A landscape with many peaks, sampled at points; each row gives a point and its height.
From any point a climber steps to the highest of the 2 points nearest to it. It stops when none of these is higher. Distance is the straight distance between rows; heights are no part of it.
j_728: [145 112 105 151 121  54 156 176  97 183 121 122 123 133  97 141 143 109
  64 137 123 115 163]  h=342
j_492: [140 163  87 154 139 142 118  86  49 133  87 104 104  79 168 106 114 134
 115 132 164 132 142]  h=586
j_106: [112  81 136  86  81 165 104 154 108 148 151 113 110 105  95 122 147 168
 158  76 151 122  90]  h=767
j_493: [ 99  79 113  85 113 164 158 163  88 146 125 163  88  89 170 104 133  70
 107  90 125 100 158]  h=619
j_334: [120 168 100 135 141  40  90  99  98 130  97 139 114 129 187  92 130 146
 128 146 180 112 189]  h=308
j_919: [180 103 162 173  89 107 139 127 147 167 112 144  97 103 128 108 138 178
 146 133 154 114  90]  h=565
j_859: [ 89 119 159  92 152 122 160  89 166  83 146 142 158 167 144 104 128  82
 107 148  71 136 104]  h=144
j_498: [129 129 148  92 141 133 133  93 179  79 169 112 158 173 103 128 146 129
 130 161  50 136 105]  h=150
j_207: [ 95  87 101  81 115 146 138 136  88 134 160 127 106  97 131  99 133  81
 124 109  98  94 198]  h=652
j_115: [ 81 131 116 142 129 120 107 156 144 179 121 156 116  96  98  97  99 116
 140  82  93 110 115]  h=467
j_59: [ 98  86 122  73  81 178 148 136 117 124 176 140 113 100 114 119 166 174
 187 112 142  85 127]  h=827
j_248: [186 196  87 135 160 146  96  99  84 122  78  74 107 163 114 116  91 164
 132 171 114 178 151]  h=578
j_321: [128 154 118 105 138 141  92 142 186 109 183  87 138 189 125 143 137 155
 135 166  63 129  82]  h=158
j_600: [ 92 129 135 110 142  77  86 131 123 135 155 124 146 132 125 154 125  81
 122 123 146 106 127]  h=418
j_114: [ 96 105 136 100 101 129 143  86  95  83 119 157 140 103 131  86 156 121
 136 126 120  81 164]  h=750
j_55: [ 93 145 133  72 142  84 136 101 148  96  98 142 133 182 158 112 168 171
  96 159 161 129 122]  h=196
j_577: [140  74 125  79  90 169 131 132  98  93 198 115 130 104 131 133 154 149
 158 116 181 105 140]  h=788
j_187: [105 132 130  76 130  38 133 137 119 128  94 136 113 174 133 116 158 194
  86 155 186  97 130]  h=211
j_772: [130 146  91 145 120 151 154 122 137 138  85 113 133 142 179 134 143 132
 111 170 108 120 143]  h=350
j_126: [107 143 108 106 119  43 112 100 107 117 116 122 128 169 128 142 151 166
 114 166 138  78 164]  h=233
j_819: [ 85 175 103 166 177 156  85 133 169 160 121 147 112 105 172 138  97  95
 186 123 100 106 126]  h=62
j_586: [124 221  97 179 154  97  92 106 152 143  82 132 136 157  96 157 126 168
 150 138 133 165 153]  h=526
j_692: [104 189  98 173 169 168 103 150 168 153  98 129 160 135 111 151  95 125
 163 134  76 181 126]  h=577
j_452: [111 189 113 187 156 164  79 114 168 171  74 147  94 108 161 124 106  77
 162 111 105 175 136]  h=50
j_707: [104  78 169 138 123 148 197 146 154 110 136 158 163  99 129 117 138  80
 123 122  87 118  84]  h=682
j_374: [136 144 132 126 119  90  88  82 139 124 115 141  85 136 187 103 162 136
 123 160 158 122 172]  h=272
j_232: [117 107 110 110 114 134 117 102  75 120 149 151 126  84 158  88 120 106
 139 125 140  70 155]  h=703
j_471: [113 107 139 151  91 120 176 146 195 141 100 159 150 126 120 155 181 167
 162 129 121 132  91]  h=646
j_213: [143 149 166 159 125  43 125 113  72 115  92 135 154 139  80 149 130 133
  62 108 212 101 131]  h=585
j_973: [130 140 110 121 133 163  95 132 125 132 140 103 126 139  92 109 105 158
 148 124  81 117 112]  h=648
j_685: [122 135 142 149 123  89  99 186 135 181 138 133 126 127  93 121 107 139
 124  89 101 132 103]  h=527
j_422: [156 152 138 127 157  64 129 103 118 122  93 134 120 141 150  60  94 152
 105 144 154 125 176]  h=354
j_596: [143 120  89  93 149 182 121 127 103 121 127 118  88 139 150  81  99 178
 149 144 167 124 146]  h=401
j_477: [177 168 150 194 140  45 131  90  80 133 100 106 142 133  80 124 114 134
  63 113 162 112 121]  h=654
j_328: [ 79 107 155  84 161  66 102 130 123 125 143 144 152 143  94 115 113 100
 100  80 145 123 102]  h=462
j_940: [ 77  87 146  94  76 126 173  83 113  82 134 151 157 118  97 118 192  97
 131 102 101 107 120]  h=722
j_120: [ 75 113 122 107 147 149 153 170 171 133 171 150 153  95 149 130 106 105
 215 119 123  89 115]  h=89
j_458: [139 101 128 101 148 200 116  89 121  72 170 101 113 145 147 123 114 123
 124 130 117 134 139]  h=732
j_904: [ 96  89 147  81 155 165 166 140 180  81 178 127 170 159 155 135 152  75
 109 131  86 143  75]  h=140
j_616: [144 145 113 107 155 113 120  84  49  80 139  88 165 139 125 103  78 119
 121 152 145 134 163]  h=666
j_774: [183 155 110 136 168 158 126  87  56 102 114  69 140 156 117 132  76 151
 107 180 135 160 142]  h=622
j_50: [119 100 134 133 135 134 197 199 164 134 156 151 180 116 122 150 134  99
 117 124 108 137 115]  h=660
j_623: [108  80 158  99  78 162 141 131 133 124 121 154  93 106  92 150 178 160
 134  72 136 131  58]  h=712
j_869: [145  92 169 105 112  99 143 176 134 166 122 149 109 123 123 123 159  95
  83 108 128 173 152]  h=400
j_550: [170 116 122 151  96 174 114 104  46 148  94  96  76 105 151 123 116 124
  90 115 149 111 127]  h=542
j_360: [130  90 133 114  93 179 126 132  74 152 110 127  68  87 150 122 136 108
  97  96 143 135 133]  h=580
j_272: [139 132 142 179 157 118 149 179 154 149 169 138 193 111 124 157  85  80
 140 113 106 130 108]  h=623
j_250: [104 138 125  90 124 107 158 137 178  96 128 134 162 174 132 110 154 190
 127 153 152 126 105]  h=188
j_846: [157 142  86 109 171 160  96 127  99 103 129 125  98 162 125  83  81 215
 195 140 146 170 147]  h=430
j_522: [118 140 155 148 114  95 149 104 131 125  96 161 131  98 114 108 151 106
  84 113 130 151 117]  h=406
j_881: [182 104 130 119 137 130 138 135  63  97 158 100 145 136 122 103  88 131
 109 163 153 148 205]  h=716
j_293: [160  97 160 114  85  60 172 166  83 149 116 144 114 142 105 125 156 116
  49 138 122 141 172]  h=371
j_988: [ 84 116 121  89 150 219 141 155 169 121 165 137 127 100 143 128 112  94
 162 101 110 126 129]  h=95
j_52: [179 187 100 135 150 148  78 135 119 163  85 114  93 143 118 127  93 180
 175 134 111 178 145]  h=516
j_373: [202  94 117 126 109 169 148 143  74 115 152  88 108 128 158 132 116 121
 118 184 163 147 169]  h=763
j_771: [151 138 110 179 117 113 147 107  78 140  87 130 133  78 158  93 121 151
 132 137 192 113 147]  h=644
j_243: [120  90 165  54 159 125 135 151 159  95 199 104 152 158 114 136 135 103
 110 106  87 153  72]  h=134
j_732: [ 87 128 134 151 149 136 116 142 181 153 148 159 111  80 152 129 103  71
 189 111 117  85  97]  h=77
j_999: [ 94 163  83  94 119 159  96  98 167 110 126  89 104 187 123 135 147 156
 119 159  72 133 111]  h=169
j_559: [155 120 148 149  84  43 141  99 123 152 107 123 134 126 104 156 177 117
  91 141  66 111 132]  h=355
j_220: [106 148 133  85 121 166  92 102 180  81 117 100 119 185 116 148 158 131
 109 125 112 164 137]  h=176
j_431: [ 91 207  79 145 139 135 101 125 180 127 107 123 161 163  90 168 120 171
 148 129  91 151 136]  h=554
j_783: [138 120 161  97 146 192 134 185 166 118 179 135 143 137  82 121  99 124
 134 100 117 202  91]  h=115
j_255: [140 111 120 132 102  50 117 137 107 187 115 129  95 146 117 156 164  89
  61 132  62 116 133]  h=326
j_994: [165 156 143 205 149  76 112 138  99 152 105 114 154 128 100 135  75 118
  93 110 143 128 113]  h=766
j_329: [183 143 136 149 156 165  90 107 123 112 109 128 110 153 116  94  78 186
 173 140 143 180 124]  h=463
j_541: [136 120 148 115 147 217 117 160 163 124 203 106 106 116 120 157 111  80
 178  98 118 122 118]  h=101
j_832: [ 98 128 111 144 103 203 156 141 165 150 110 129  92  99 147 166 117 142
 172 111 136  91  87]  h=506
j_74: [145 140 140 166 115 125 158  95 115  97  82 149 136 100 162 105 143 148
 116 113 238 143 123]  h=700
j_347: [141 142 148 161 102  64 133  99 108 147  74 154 129 129  97 141 163  99
  84 128 109 125 176]  h=380
j_60: [141 131 172 151 139  77 125 106  99 104 121 116 182 130  77 149 121 146
 107 119 193 139 153]  h=541
j_613: [138 135 159 149 149 192 104 157 162 132 169 127 150 121 103 150  81  90
 167  95 130 167 123]  h=107
j_724: [143 115 169 177  79  96 170 103 181 145 112 151 127 107 120 144 179 153
 146 142 139 101  82]  h=618
j_920: [155  98 135 173  97 130 139 169 152 185 139 116 111 110 124 140 123 165
 145 136 109  97  59]  h=502
j_77: [152 105 151 135 108  99 124 183 125 176 141 138  99 120 154 106 112 103
 104 118 105 135 119]  h=448
j_938: [ 99 102 132 115  99 141 147 153 156 129 125 139 122 120 109 176 179 122
 147  95 106 120  94]  h=676
j_344: [131 113 118 170  89 187 182 159 135 163 142 114 123 107 138 172 146 153
 177 134 132  67  73]  h=485
j_256: [140 148 124 146 138  90 127 123 111 138 114 140 157 127 115 103 112 143
 145 136 129 122 177]  h=389
j_405: [ 75  52 163  87 114 138 197 127 139  81 143 161 152 109  97 115 167 111
 136  88  77 137  84]  h=702
j_216: [171 112 131 147 123 200 136  88 108  85 125 127 123 107 186 148 127 107
 125 137 193 156 143]  h=768
j_585: [150 118 114 111 117 175  82 104  89  96 170  99 122 122  97 109 112 124
 144 129  92 111 159]  h=695
j_644: [102 122 154 136 127  59 132 141 108 116 134 155 181 126  71 153 131 137
 114  91 156 129 123]  h=509
j_979: [161 148 128 197 162 101 118 175 143 166 137 107 164 140 116 164  98  97
 103 124 111 137  81]  h=650
j_978: [ 65 111 100 107 128 159 137 163 123 160 124 140  77 112 182 149 125  88
 117 112 149 102 124]  h=581
j_169: [134 171 107 153 145  39 120 161 137 160  90 151 144 149 104 113 126 165
 131 147 159 103 165]  h=432
j_10: [129 140 101 127 123  93 103 139 153 149 130 116 120 155 184 147 138 119
 107 179  93 112 120]  h=335
j_36: [119 136 114  95 144  76  66 120 157 140 160 121 115 154 169 162 149  72
 141 136 114 113 126]  h=376
j_306: [118 126 133  90 122 158 141 136 170  82 139 117 166 174 118 139 156 168
 120 149 143 177 122]  h=182
j_844: [199  88 111 160 119 202 166 123 117 119 139 114  91  94 174 147 119 126
 131 172 143 143 151]  h=801
j_689: [150 142 147 172 121 157 130  56 111  88  93 123 136 115 177 152 143 104
  85 139 215 159 124]  h=740
j_191: [ 94 106 147 133 123 123 143 114 150 137 113 173 107 105 113  75 125 112
 121  98  83 122 124]  h=431
j_567: [126 126  97 141 138 175 118 133 114 171 121 124  93  97 173 162 105 116
 145 127 152 102 107]  h=539
j_202: [143 181 102 172 123 141 139 109 116 146  84 123 146 105 127 137 125 128
 144 145 113 139 166]  h=366
j_962: [149 201  86 169 160  58  98 133 132 138  71 122 129 142 114 168 136 165
 135 151 178 134 168]  h=486
j_499: [138  85 137  74 132 170 138 104 120  58 214 114 147 125 126 107 126 115
 136 136 141 118 170]  h=756
j_921: [117  93 166  76 163 155 115 177 157 135 182 128 129 124 129 139 126  84
 122  91 100 174  64]  h=125
j_687: [120 142 116 116 113  90  94  63 139  85 112 124 120 146 151 138 145 138
 146 165 133 105 162]  h=253
j_413: [118 162 130 156 144 154 125 140 161 146 126 120 147 136  98 105  80 152
 150 122  80 156 108]  h=608

Where does a climber stop that starts at each point below?
j_10 -> j_994
j_962 -> j_59
j_344 -> j_114
j_52 -> j_844
j_255 -> j_685
j_550 -> j_844
j_452 -> j_59
j_920 -> j_59

Call two points neighbours if one is among the 2 nearest of the other. Go from one point of each pair to the other, from neighbour to neighbour, staying as high as possible. Name the lowest point that can't be avoided.
j_844, j_994 -> j_550
j_59, j_994 -> j_344
j_994, j_114 -> j_272
